Each row is a point on a landscape with many valleys, with its height.
A ball rolls from a point to the lowest of its 2 nearest points, and stops where none of them is lower. Distance is the straight distance between rows; heights are no part of it.
tal height 551: [ -3  27 -83 -22 -44  45  -5 -67  28  14 -25   2  15   7   5 -24 -67  44
 -12  -2 -37 -22]
Miruz height 634: [-19  -5 -67 -33 -46  12   4 -52  11  12 -39  39  -4  15  11   4 -35   5
 -30   6 -43 -47]
badum height 633: [  6 -14  43  33  20  18  69  16   0   6  23 -41  35  17 -53 -57  49 -25
  46 -22  25  35]
bopa height 779: [  9 -63  35 -20  24 -45  30  -4 -42 -20 -31   1  41  11 -11 -39  12 -59
  46 -41 -29 -19]
Dazil height 523: [ 11 -22  62  51  51 -61   4  52 -23  -5  33 -10  15 -16   8  67  24 -20
  42 -42 -22  31]
kosub height 723: [  4 -35  30  39  23  11 -30   9  26  24 -11  39 -26  14  40  16  26  39
  55  24  -9  50]
Zel height 449: [-24  -1  66  -5 -19  71 -31  12 -36  20  49  -5  34 -12   3 -58 -17 -17
  55   3  11  15]
rezoz height 490: [  9  31  58   4  -9  57 -25  27 -44 -10  48 -46  -5 -34 -34 -48 -32 -22
  16  18  26   7]
dev height 370: [ 20  12 -42  33  14  -2   0 -24 -22 -23 -47   0   0 -64  40  -8 -71  36
   7  16  -3   7]
fod height 777: [  6  20 -38 -37   7 -11 -20 -11  16   3  43   1  75 -67  32  16 -30 -29
   1 -15 -42 -27]
goviv height 907: [-14  17 -24 -31  22 -51   9  31  25  23  -4 -18 -38  40 -13  27  49   1
 -65 -37  45  -1]
Kel height 517: [ 31 -70  11 -34 -11  18  44 -26   5   4 -36  -5  15  41 -23 -50  10  -2
 -19  -3 -11  14]
fime height 270: [  7 -56  68   0   7   9  15  19  -3   0  71   1  10   0 -12  22   0  -5
  50   5 -20 -54]
Milev height 577: [ 31 -28  24 -33   1   0  44   0   3  -8 -17 -40  23  48 -67 -66  28 -17
 -16 -17  12 -12]
Kide height 828: [  3 -35 -35 -40 -25   5 -27 -34   5   7  13  28 -71  -9 -26  48 -38  38
 -54  19   7 -27]
bodet height 859: [-11  58 -25   0 -62  35  -7  -8  -2 -23  -9 -18 -17  -4 -48  -6  -6  11
 -69  28   2  -3]
Lin height 888: [-19  16   7  -5 -22  -9  -1  17   8   0  -4 -11 -43  18 -22  32  35  17
 -81   7  46  18]
bure height 338: [-21 -52  37 -10 -11  -3 -44  14 -21  24 -35  30 -47  66 -34 -19  36  29
  -2 -14  52  15]
Gobu height 387: [ -7 -10 -11  13 -18 -21 -18 -12 -14 -21 -86  57 -55  43 -20 -11  14   1
  16  37   4 -10]
rubas height 434: [-12 -35  -3  -2   5  27 -30  -2 -20  -5 -27   6   6 -36  59   0 -64  70
 -41   0  30   6]
Sizep height 460: [-18 -45  39 -28  22 -51 -27  36 -12   8 -31   1  42  13  32   2  24   0
 -11 -60   5   4]
mav height 873: [-45  45  -2  21 -57  12  38   4  -9 -19 -22   2 -18   0 -18  22  32 -12
 -70  27  11  17]
kuv height 802: [-10  29 -14 -45 -11  -1 -31 -15  -4 -11  69  11  24 -44 -13  36 -31 -40
  -4   0  -3 -25]
Laf height 498: [-53  33 -61  18 -12  -5  18 -24 -23   1 -53  10 -10 -14  78  13 -44  29
 -28  -7  32 -50]
giz height 632: [ -2  35 -53  -1  22 -55   7  12   8   4 -52   9  -9  16  38   4  34 -31
 -17 -19 -14  -6]
bufe height 773: [ 24  59 -17 -29  24 -35  -9  36  27 -17  10 -52  80 -10  -9 -46  11 -27
   7 -30 -21 -29]
Zemom height 215: [ 46 -31  14 -15  -2 -16 -26 -28 -19 -29 -79  50 -50  47 -40 -11  13 -15
  55  33 -25 -17]
duna height 402: [-16  -9 -44  -6 -36   6  63 -37  -6   1 -21 -37  47  26  10 -58 -20  -4
 -68 -45   0  16]
suvek height 782: [-35 -54  -9 -27 -38  24  14 -33 -20  -2  12  40 -29 -11  24  29 -45  15
 -41   8  14 -29]
daf height 417: [ -8 -28  29  11  30   3  14  23  57  39  60   5 -32  65 -40  23  41  51
  51 -21  40 -18]
dano height 371: [ -6 -21  15 -15   3  20 -50  18 -16   1 -41  -9  21   2  32 -39 -28  54
 -26 -12  33   1]
lepaf height 567: [ 11 -28  49  60  51 -37  34  21 -18   6  46 -12  21 -19 -23  24  40 -38
  72 -50  -3  58]
mani height 438: [-49  37 -33  14 -11  -5  11 -21 -36 -13   1 -11  15 -24  48   6 -55   6
 -53 -19  57  -3]
rasot height 872: [ 27 -34 -22 -47   4 -44 -48  13   2  -5 -28  -8 -47  19 -39   9   0  18
 -57 -22  19 -19]
tevo height 624: [ 17  -7  65  14  -3   7 -32  47   5  16  45 -14  14  27 -63  13  55  15
  56  -7 -19 -12]
fala height 663: [  6 -66  59  30  22   8   8  20  11  -9 -26  13 -22  -3  39   4   9  46
  10  36   4  -2]
Tesok height 497: [ 16  19 -79  -8 -38  33  31 -85  14   9  -9 -28  16  22 -23 -58 -73  10
  -5 -14 -38  -5]
gav height 597: [ -9  32  -5  46  -7  30  38 -21  -3 -19  11  18 -32  -7   1 -25  -5 -12
  33  57   6  35]
poba height 598: [-10 -15 -47  15   3 -16  41 -32  17   6 -60  48 -39  21  63  15   4   0
   7  21 -36  10]
nizis height 457: [ -2   7  41  22  49 -49 -19  57  16   7  17   6  31 -30  65  73  31 -10
  25 -26 -31   6]
vogar height 786: [ 10  12  -3  -4  23  11   4   7  59  26  12   2  35  24  34 -15  32  15
  29   6 -14  31]
Non height 396: [-13  58 -54  -9 -44  35 -55 -35 -12 -14  26  27  -2 -35 -17  -1 -49   1
  11  29 -32  -6]
teba height 535: [-14 -28   5 -18   6 -32 -21  27  -9  18 -51  -3  34  15  46   1  19  12
 -59 -43   8  48]
vipe height 391: [-27  48  32  43  37 -15 -32  45  14  -4  27   0  33 -22  69  38   1   5
  31  -1  12  15]
toze height 381: [-15 -30  77  -2   4  49 -10   8 -11  17  93   5  29 -14   5  -4 -13  -6
  71   9   0 -14]
poka height 735: [-11  -9  17 -25  16   5  36  19  39   6  30 -15  17 -43  59  65  -2  -2
 -44   5   1 -60]
Kurun height 199: [ 11 -55  56 -21  -5  18 -39  19 -38  10 -12  -6 -29  24 -33 -45  -1  10
  15   0  17  -7]
ludo height 558: [ 16  -4 -23  40   4  21  47 -51   9   2   9  27   0  -3   8 -37   5 -36
  59  39 -42  59]
mut height 720: [ -2 -41 -22 -34  22 -59  61 -13 -27 -20  -4 -10  52  -1  -2 -40  -8 -64
   6 -48  -9 -22]
Felu height 861: [ 31 -41 -21 -28   1 -45 -19   2   7 -12 -10   0 -69 -24 -21  51 -10   6
 -49   5   6 -36]
bala height 560: [-37  18 -19  11 -19 -34  -7   0 -36 -26 -34  38  -3 -31  28  29   2 -40
  -4  15 -14 -22]
tuv height 499: [ -2   7 -34  30   9 -46  20 -21 -10 -23 -78  51 -54  23  25   6   9 -23
  34  30  -9   5]
Vugif height 524: [  9  26  38  11 -10  33   7  20  -3 -19  25 -22 -20   3 -55 -40  19  -6
  18  45  23 -16]
dotuv height 599: [  2 -70  27   2  16 -10  37   7  13   6 -33   0 -10  16  16  -5  28  19
 -18  -3   9  26]
mukug height 752: [ 37  24 -11 -21  38 -23   5  18  74  18  -4  -7  25  29  18  -1  37  -2
  26   7 -46 -19]
lafa height 435: [-18   6 -61  35  -6   1  16 -47 -16 -10 -29  20   9 -33  74  -2 -69  10
   0  -5 -27  25]
kedi height 823: [  2  57 -40 -50   3 -29 -56  39  39  11 -18 -23  11  12  -5  12  21   8
 -47 -24   0 -24]
domi height 645: [ 14  -7  71  82  17  16  -4  28 -38   4   2 -15 -43 -11 -32   3  35 -10
  51  18  36  59]
Nev height 659: [ -2 -17  83  63  -4  13 -21  52  -2  27  24  -3  26  12 -58  45  77  22
  51 -33  -2  15]
Baf height 646: [-14   5   3  16  16 -14  28   7  51  33  25  22 -53   6 -10  84  74 -16
   5  15  -2  -5]
peros height 618: [-11  -1   0  -1  23 -45  17   5  -8 -18  13  11  10 -38  26  28   6 -56
  18   4 -16 -38]
Lavo height 557: [-20  26  -3  27  -4  22 -12  -4   5   1  -3  31 -58   7  17  25   0  21
  -1  46  26  38]
Gom height 421: [ 27  20 -30  14 -11   4  11 -25 -39 -14 -46 -47  -3 -54 -18 -31 -62  41
 -45   4  18  14]
meze height 751: [ 43  41 -44 -38  24 -29  12   8  39  -3  -4 -39  79 -54  16  -4  -5 -26
  -1 -12 -43 -50]
sitik height 589: [-12  18 -45  -7 -14 -24   0   2   6  11 -55   1  -6  42  24 -10  23   9
 -52 -16   4  32]
beri height 713: [ 41  52 -52 -16  30 -33  -8   0  52 -10  13 -12  -7  -2  -3   6   5 -16
  27  17 -30 -35]
fupa height 398: [ 42  17 -12 -23 -29  60  -2 -31 -17 -11  16 -12 -12 -49 -60 -51 -44   0
  24  51 -24 -26]
paka height 578: [ 10  -5  49 -12 -20  25 -17  18  16   7  49   4 -14  28 -81   2  45  -8
  47  33 -13 -39]
Zudo height 397: [-37  60 -36   4  -4  -1  26  -7  -3  -2  32 -11  41 -11  49  -5 -14 -33
 -25 -13  30   3]
linof height 667: [-20   5  71  66   1  24 -15  30 -26  15  19   2  19 -16 -41  27  65 -26
  48 -15  21  53]
fel height 797: [-14  56  -7 -50   0 -19 -65  39  21   1  14 -17  74   8  -1 -16  24 -16
 -10 -40  -9  -6]
liren height 345: [ 12 -50  47 -11  25 -37 -41  36 -17   4   0  -5  -2  17  -3  -1  14  18
  22 -29  -5 -11]
Gugo height 452: [ 18 -32 -20  -5 -33  16  64 -44  -9  -7 -61 -26  24  66 -18 -66   4  -5
 -53 -25  -5  45]
renu height 493: [ 47 -15   3   8   3  23  19 -18  18  -4 -44  14  21  18  -7 -35  27 -17
  32  27 -61  49]
Lokat height 603: [-14  25  15  32  19   2  31  -3  30  15  49   8 -62  14 -22  66  36 -12
 -16  15  62  40]
refuf height 341: [ 21  55 -26  -1 -20  47 -23 -26   6 -20  57  10 -12 -29 -32 -10 -33  -7
  32  56 -14  -3]
Pegu height 399: [ 61 -40  35  23  14   2 -12  -2  -2  -6 -65  35 -24  20 -25  -1  40 -12
  54  39 -67  30]
gesi height 717: [-26 -70 -26 -21 -42  20  19 -53 -25  -3 -33  49   1   3  31  -7 -47  11
 -12   1 -47 -25]
nufim height 767: [ 19 -42  13   8  21   9 -35  10  15  19  -4  17  28  -6  55 -16  -9  17
  26   4 -34  58]
bova height 626: [  0  12  58  63  17  14  22  12  -5  -7  22 -11 -42 -17 -26  33  31  -7
  -7  37  45  63]
Zota height 314: [-37  60 -13   6  17 -27 -65  25   2   2  -1  39  17 -12  69  41  -1 -13
  36   4   2 -19]
rager height 448: [  1  14 -37   4 -46  29 -21 -48 -49 -21  10  15 -45 -40 -35   0 -55  -7
 -13  15 -28  22]
dabu height 602: [ -7 -27  42  49  36   7  55   9   3  18  61 -26  42   4 -38  -9  49 -23
  82 -53  18  33]
kadep height 617: [ 19 -24  72  13   2  34  66  23   3  -6  -8 -54  36  29 -38 -70  34  -8
  14   6  18  -8]
Sil height 824: [ -7  20  -8 -39 -10  26 -49 -20 -29   5  65 -14  10 -36 -24  28 -69   0
 -49 -13  48 -11]
Mozu height 847: [-19  37  -5 -19 -48  61 -19  -3  -4  -1  29 -17  -6   6 -26 -20 -16  33
 -61  19  42  16]
zonik height 291: [ 22 -32  28 -13  40 -24  15  38  57  36  85 -13   4  47 -11  36  22  36
  45 -36 -20 -27]
mured height 101: [ 12 -27  44  -7  20 -15  35  30  28  -6 105 -17 -18  18 -31  41   0   5
  40  -1  -1 -76]
femup height 500: [-31   0  15  15   5  26 -23   7  -6 -18 -24  26 -48 -22  45  43 -32  62
 -49  24  39   3]
Gil height 671: [  7  -8 -15 -26  45 -49  60   4  19 -17  38 -31  37 -22  17  -8  -9 -49
   9 -35  -5 -41]
dadin height 694: [-16  36 -19 -20  18  -7   3  12  41  24  29   2 -24  -6  37  57  34  -7
 -21   9  -2 -34]
Kobu height 447: [ 41  16 -63 -11 -36  33  29 -68  -8 -13   9 -18  -8 -17 -53 -49 -60 -11
  15  31 -36 -11]
tuvu height 349: [-34  34 -34   5 -51   4  51 -22 -16 -23   1 -17  52  -8   8 -26  -4 -37
 -53  -6  -5  -1]
mur height 835: [  2  33 -19 -30 -18  11 -49   4 -17   6  33 -30  18  -8  -5   6 -39  26
 -67 -22  43  22]
muli height 673: [ 36  79 -89  -8  35 -41 -10   3  32   8 -51 -19 -16  -5  31  18  19 -19
 -20  -2 -31 -27]
Resi height 501: [-45  15  -6  39 -23   8   7 -22 -59 -32 -25  36  -7 -36  49  19 -46 -13
  -7  17  -6  21]
Mus height 302: [ 23 -33  16 -17   3  27 -14  -1 -24  -1 -16 -32 -15  -5  -4 -64 -34  24
  -9  -6  29   7]
Miz height 848: [ 23  15 -56 -52   1 -30 -54   3  22  14 -43 -21 -15   2 -12  17 -20  44
 -64 -21  25 -43]
sedat height 425: [-44 -15   1   3 -37  19 -58  -6 -45  11 -27  45 -43  44  -9 -23   1  26
  -7   1  41  25]

For each start below, name the point where the ball stops.
paka => mured
mukug => Kurun
Lin => meze
Kide => refuf
poka => dev
badum => Zota
nufim => tuvu
kadep => tuvu
mut => dev

Call two points neighbours if one is among the 2 nearest of the other. Go from one point of each pair to the other, from neighbour to neighbour, staying as low as possible. Name the highest point that can't be avoided.
Kurun / dev => Gom
meze / refuf => rasot
Lokat / Zota => poka
Zota / tuvu => bala
Lokat / mured => linof
tuvu / Kurun => Laf

Write out the way that a ball takes from each point below.
Felu => Kide > suvek > gesi > Miruz > tal > Tesok > Kobu > fupa > refuf
gav => Lavo > femup > rubas > dano > Mus > Kurun
rasot => Miz > kedi > fel > bufe > meze
Nev => tevo > paka > Vugif > rezoz > Zel > toze > fime > mured
